Points on a hilly landscape, in no order, each with its height.
From any point a ball takes the steepest step (drop divided by distance) to one of its 2 nearest points. It stops when none of these is lower. Distance is the straight distance between rows; heights are no part of it.
rira height 3.43: [ 21  34   3  35  20  12  33  23  -9   6  -3 -31  29   0  -4 -10   3  -4
 -11   1  -7   2   5]
zinof height 0.68: [ 28 -28   4 -12 -39  15   9  -6   4  -3  46  -6 -38 -25 -22  -1  31  49
 -26   8   8 -22 -14]
punez height 3.49: [ -9   7  20  -3 -31   7 -16 -21  30  13 -23  41 -11 -28   0   9  16  12
   7 -30  19  13  -5]
fopaz height 6.21: [-13  30 -19  14 -15   3  38 -18 -26  -7  49 -24  24 -11 -49   3 -44  18
 -35  23   0  25   2]
tosu height 2.75: [ 11  42 -12   0  19   5  18  29 -16   2 -33  -3  11 -22   7   1   7 -29
   0 -15 -14  -6   6]
Rom height 7.63: [ 10 -49  19   9  -2   8  28 -16  26 -16  -7 -32   5  -2 -39 -18   3  48
 -14  29  24 -15 -18]
Bepun height 5.25: [ -4   2  37  12  12 -43 -13  25 -12  -1 -30 -32  -2  -1  22   3 -40  13
  19  11 -11 -34  18]
bazo height 4.56: [  6   2 -37 -21  34   2  -2 -22 -30 -10 -30  33 -11   2  52  -8 -34 -17
  15 -28   7  10  -1]
zofor height 6.35: [-35  16   6  11 -14 -40  10  19 -17 -13 -32 -15  -4   9   6  34 -13 -47
 -13 -16 -18  13  39]
robob height 7.10: [ 34  10 -10  -8  -1  55  42 -12  -9 -17  14  15   8 -29 -34 -15  26   6
 -22  18  15   4 -22]
gav height 8.65: [ -7 -32  29  -3  35 -32  10  11  13   1 -14 -22  -3  32 -23 -50 -19   7
   4   6  -2  22   2]
sem height 4.88: [  9  -8  20  18  42 -66 -24  -8 -13  -5  -8 -19  -2   0  14 -17 -31 -30
  30  14 -33  15  34]
fiz height 2.49: [ 17 -12   4  13 -16   6  23   3 -16 -16  26  -9 -17 -10  -9  -1  15  22
  -6 -15  22 -37 -14]
pidi height 2.41: [ -5 -30  36   3 -12 -49  -9 -35  27  37  21  -4 -45 -21  13 -12   6  -5
  24 -26  -2  32 -10]
giker height 3.64: [ 15  17  -6 -24 -11  -9 -61 -14  -3   8 -31  44 -27 -17  41   3 -19 -18
  24 -14  -8  18  -8]
konad height 6.59: [ -7 -17  39  -2  -3   7   0  -8  36   5  30   3   1 -12 -50   5   7  44
  -1  14  27  -4 -36]
bonal height 4.15: [ -5   0   8  26  -2  22  49  10  -4 -13  30 -55  41   5 -12   0  -4  10
 -20   5   5   5  24]
nid height 5.66: [-23 -12 -18  19  -6   8  37  -6 -31   8  11 -27  23  18  17  14  18 -46
 -14 -51  13   4  26]
vebub height 6.29: [  6  16   2 -17 -16  15 -43  15  21  33  22  13   3 -29  10  22  17 -14
  43  -6  -6 -13 -35]
kitu height 3.68: [-40 -13  33   3  -6 -31 -46 -23  20  43   7 -12 -49 -35  39  34 -10 -18
  10  70 -33  11  17]
zaz height 4.19: [-25  -1  29   0  -4 -36 -42  -2  -3  12  -8  11 -63 -35  11  29 -19 -33
  -3  38 -36  14  25]
nenuv height 4.93: [ 16 -13 -36 -19  42  14  -7  -8  -6 -12 -32  33  29  26  26 -11 -15  -3
  24 -34  11   3  26]
dagiv height 4.58: [ -6   3   0  17  21 -62 -10 -10 -21  11 -19  -6 -35 -11  -4  20 -18 -44
   8  54 -36   8  45]
Vamat height 4.21: [ -4  24 -45 -10  -2  22 -21  19 -33 -22 -42  32  28   5  42  14 -11 -35
  22   3  -1  -9  29]
Babik height 4.14: [  6   2  42  19 -15   7 -31   0  18  29  23 -21 -32 -22  23  -1  16  21
  22 -24 -19 -11   2]
somu height 5.85: [-26  -6  18  22  22 -12 -10  38  -4 -30   9 -32  56  13   3 -17 -31 -21
 -12  13   5  -2  21]
Raba height 6.47: [-39  14  27   5 -23   0   6  31  10   6  11 -47  62  26  -8  38   4 -28
  -1  23   3  10  28]
dadot height 5.82: [ 13 -13 -17  26   8  29  28  -4 -13 -25  17 -21  13  16 -39  12  22   8
 -63  20  -3  18 -32]
rupes height 5.33: [-22  52 -45 -10 -24  12  -2   9  -4 -37  -6   8  28   8 -14  10   7  -9
   1   2  16 -11   1]
Vez height 2.15: [ 19 -24 -64 -23   1  52  31   6 -16 -32  12   8  49  19  12   1 -14  15
  -9 -21   5  13  10]
dif height 8.21: [  1 -44  19   3  15 -11  31  13  24 -19   6 -20  27  34 -43 -45  -6  37
 -28  34  19  18  -4]
Saz height 4.75: [ 15 -52 -11  -5 -14 -19  23 -13   1  13 -12  19 -45   5  -2  -3  26  16
 -22 -17   2  -3 -24]
fibis height 4.90: [ -3  15  14  29  -8   2  29  -1 -11 -29  37 -41  25  23 -22   1 -21  26
  10  31   8 -24  -6]
Pami height 5.53: [ -7  29  11  37  -3 -15  12  23  -7 -17 -10 -36  -5  26  -5  17 -19  -6
  31  18  -8 -36  15]
dile height 4.59: [-16  -4  56  10  -4 -23 -32  -5  22  21  -1 -10 -17 -25  13   1   9 -10
  41  12 -10 -20  13]
somi height 6.15: [-34  -8  24 -13   4   0  -7  44  14 -15  12 -55  59  38  15   4 -37 -17
  11 -12  -3   5  43]
fini height 4.76: [  4  34 -51 -17   1  29  17 -10  -6 -26  25  31  21  22 -18  -7  13  16
 -10  -3  23 -24 -10]
pel height 5.00: [-16  14  36  36   9  -8 -42  12  25  25 -20  -6 -10  -7  -6  25   1 -13
  30  42 -18 -42   1]
nitel height 8.05: [  0  -3  32   3  32  17 -10   8   3   9  13   3 -29 -29   8 -13  13 -21
  15  -9  21  12 -27]
kig height 4.57: [-10   4 -15  21  18  -9  39 -11  -5  -6 -25 -31 -28  21   4  -9  -5 -23
 -10 -15  -8  10 -22]
gimo height 2.74: [ 38 -29 -31 -29 -46  27  -1 -36   5  16  58  10   0 -28 -23   7  15  58
 -32  23 -15 -19 -24]
Dabam height 5.51: [ 14 -19 -13  -5  17 -15  37 -20  12  25 -32   4 -19 -30 -25 -10  15   6
 -29 -17  25 -15 -26]
dudir height 2.83: [-26  23  22 -14 -11  -4 -45 -13  23  54   4  -1 -26 -53  55  11   6 -25
  13   0 -37  21  11]
Fer height 5.15: [-10 -10  28  -2  36 -38 -15  11 -15  -7 -17   0  29  39  22 -35 -43 -21
  36  15 -34   2  17]
nugo height 6.70: [ 21  -2 -37  -4 -15  56  15 -40 -25  -7  16  25   8  -1 -27   4  29  25
 -24  35 -20   1 -14]
redu height 5.49: [-16 -16  31   7  18 -11 -39  26   8 -29 -18  11  37  24   4 -37 -41   8
  12  17 -11 -20  15]
kod height 5.26: [ -2 -36 -25  25  20   5  40  12   8 -17 -15 -39   2  21 -29  -9  16 -16
 -34  14   8  14 -23]
zozar height 5.81: [ 12  27  -3 -12   5  -7 -41  38  -6   4  -2  18  -7 -35 -13  28  13 -16
  14  11 -13 -40  -1]
Rukid height 5.01: [-14  20  24  15  14 -32  13  -6 -22  -3 -27 -34 -42  -1  28 -15 -19  -7
  13   4  -1   4  -1]
gerin height 3.30: [ 20  36  -4   1  -2 -14 -20  -9  -9  11 -38  18 -33 -42   8   1 -11 -30
   2 -16 -17  18  14]
Zik height 3.77: [ 21  -2 -51 -33   3  31 -10 -21  -5 -29  25  41  22  34  -9  -3  -4  55
 -22  15  24   0 -24]
Muv height 5.68: [-47  39 -14   5  -2  12   1  15  -4 -21  -2 -13  10  22 -26  18  28 -18
  -1  -7  -5 -22  32]
dalo height 3.66: [ 18 -25 -13 -37 -37  29 -31  -9  36  24  27  34  11  -7  -1 -11  38  24
  -3 -21  17  25 -23]
bil height 6.31: [ 11  -3 -54   7 -19  42  46 -40 -28  -5  15  -8  31  20 -21  21   3  24
 -53  25 -28  15 -26]
geza height 2.23: [ 27 -27 -33 -41  11  15 -31 -13  11 -16  17  19   4  34  25 -18  -5  62
  -1 -11  38  -1   4]
feker height 2.10: [  0  29  28 -27   2 -41 -16 -57  10  35  -1  11 -31 -39  42  21  -1 -19
  -8   3 -32  23  -4]
luko height 4.13: [ 25   3 -26 -14   3  11 -24  -3 -18  -1 -13  52 -22  12  38  -6 -18   0
   3 -26  27  22 -29]
belap height 6.78: [-15  31  26  16 -36 -17 -26  29   6 -13 -28  12 -34  10 -23   6  -3   0
  10  16  15   3   1]
sevut height 3.93: [ 20  13 -34 -17   0  15 -62  -5 -13  -5 -39  40   2  -8  35 -12 -16 -19
  44  14  14 -10   7]
Mamo height 5.52: [  3  55 -34  -3 -17   5  28 -17 -12  -9  40  18  13  -2 -53  -2  -5  27
 -30   6   5  -2 -16]
guvus height 3.79: [ 11 -46  14  -5 -25  -4   9 -22  25  44   6   7 -40  -3   9   3  19   7
  -1 -26  -3  35 -37]
doni height 5.43: [  3  31  29  24  17   5 -32  19  -1  -3  26  -5  10 -16 -20  10  13   1
  16  26  -1 -36  -4]
sedi height 5.84: [ 15 -34 -25 -18  -2  43  23 -27 -10 -18 -28  46 -15   1   1 -22  15  11
 -19 -30  15  -1  18]
telo height 7.61: [  6  14   1  -7  23  31  16  -1   3  -7  11  19 -22 -20 -40 -10  29  -3
  12   9  19   6 -42]
tiva height 6.16: [-11  -9   2 -10  -6  12  55  -1 -30  -5 -33  25  -9   1   4  -6  17  -1
 -16 -41  15   3  27]
rur height 3.65: [ 19  11  10  -6  -8  27  -5  -5  -1  12   4  38   5 -31   7  -3  25  27
  -1 -18  13 -25  -4]
Riru height 3.38: [ 19 -15 -50  -9   1  44  38  -3  -7 -22  -2  -1  17  24 -13  15  10  -7
 -28 -38 -20  -2 -25]
Gir height 4.08: [ 12  -8 -31   3  27  -4  23  -5 -23 -10  -3   0 -24   3   5  10   5 -21
 -21 -49 -15   1 -23]
Dem height 8.57: [ 10 -28   6   6   3   9  26  27  12 -34  20 -32  57  52 -11 -41 -24  11
 -12  29  13  29   2]
lep height 5.35: [-18   5 -51 -14  11   3  30  -7  -4   1 -23  16  23  25  27   6   8 -42
   6 -46   6   6  21]
kon height 6.40: [-24  -4  14  -3   9 -36  14  34 -12  15  -5 -58  28  42  19   0 -25 -39
  17  -9  -4  20  50]
duv height 4.92: [-27  -2   7  18  10 -28 -13  33   0   2 -31 -12 -16  -1  -8  -6 -18 -28
   7  51 -34 -17  63]
dupi height 6.06: [-35  23  11 -10 -18  -6  28  37   1 -24  -8 -26  22  20 -35  34   4 -29
   2 -19  -6  23  27]
gilir height 1.03: [ 12   3  12  -9   6 -29  -8 -44  12  43  25  28 -29 -33  42  -4  12 -21
  17 -24  -1  21 -13]
Lasen height 4.60: [ 26  26 -17  18 -28 -13 -18  15 -30  -9  -6  19 -15  -4  22  11 -18  -6
   7 -28  17 -12 -21]
Bilaz height 3.78: [ 12 -24 -10 -45   1  13 -36  -6  22  31  12  37   8  20  34 -19  13  22
  28 -28  12  10  -1]
bub height 5.38: [-20 -17  46  16   3 -24  -7 -14  46  18  14 -13   7 -12 -13  -8   9  26
  24   4  28 -17 -11]
Bapi height 6.20: [  9  22  38   1  27 -28 -17  26   9  14  42 -13  31  15 -20  -9 -17  32
  14  37  13 -26 -23]
pitad height 3.50: [ 31  -6  35  35   1  14   4   5  15   6  19 -41 -14  -9   5 -10  -1  36
  -8 -12  -5 -21 -13]
tere height 1.78: [ -8 -21  14 -10 -41  21  -3   4  43  44  10  14   6 -29   5   7  43  15
   4 -40   3  28 -16]
dut height 5.37: [ 13 -63 -24 -32 -19  26  -6 -19  11 -15 -14  32 -24  -7  -9  -7  32  30
 -25  -8  11  -9 -26]
befo height 6.54: [-31  36   0  14  -2 -27 -24  24 -20  -1 -41  24 -28  11   9  30   4 -18
 -10  14 -10 -11  16]

For each start below, name the point where the ball stops.
robob -> Vez
sedi -> gilir
dif -> zinof
Bepun -> Vez
zozar -> zinof

Call two points neighbours if one is among the 2 nearest of the other. Go from one point of each pair to the other, from neighbour to neighbour, staying as low as possible. Name the highest point that can't be avoided.
geza and zinof -> Bilaz
zinof and Vez -> fini
tere and zinof -> rur
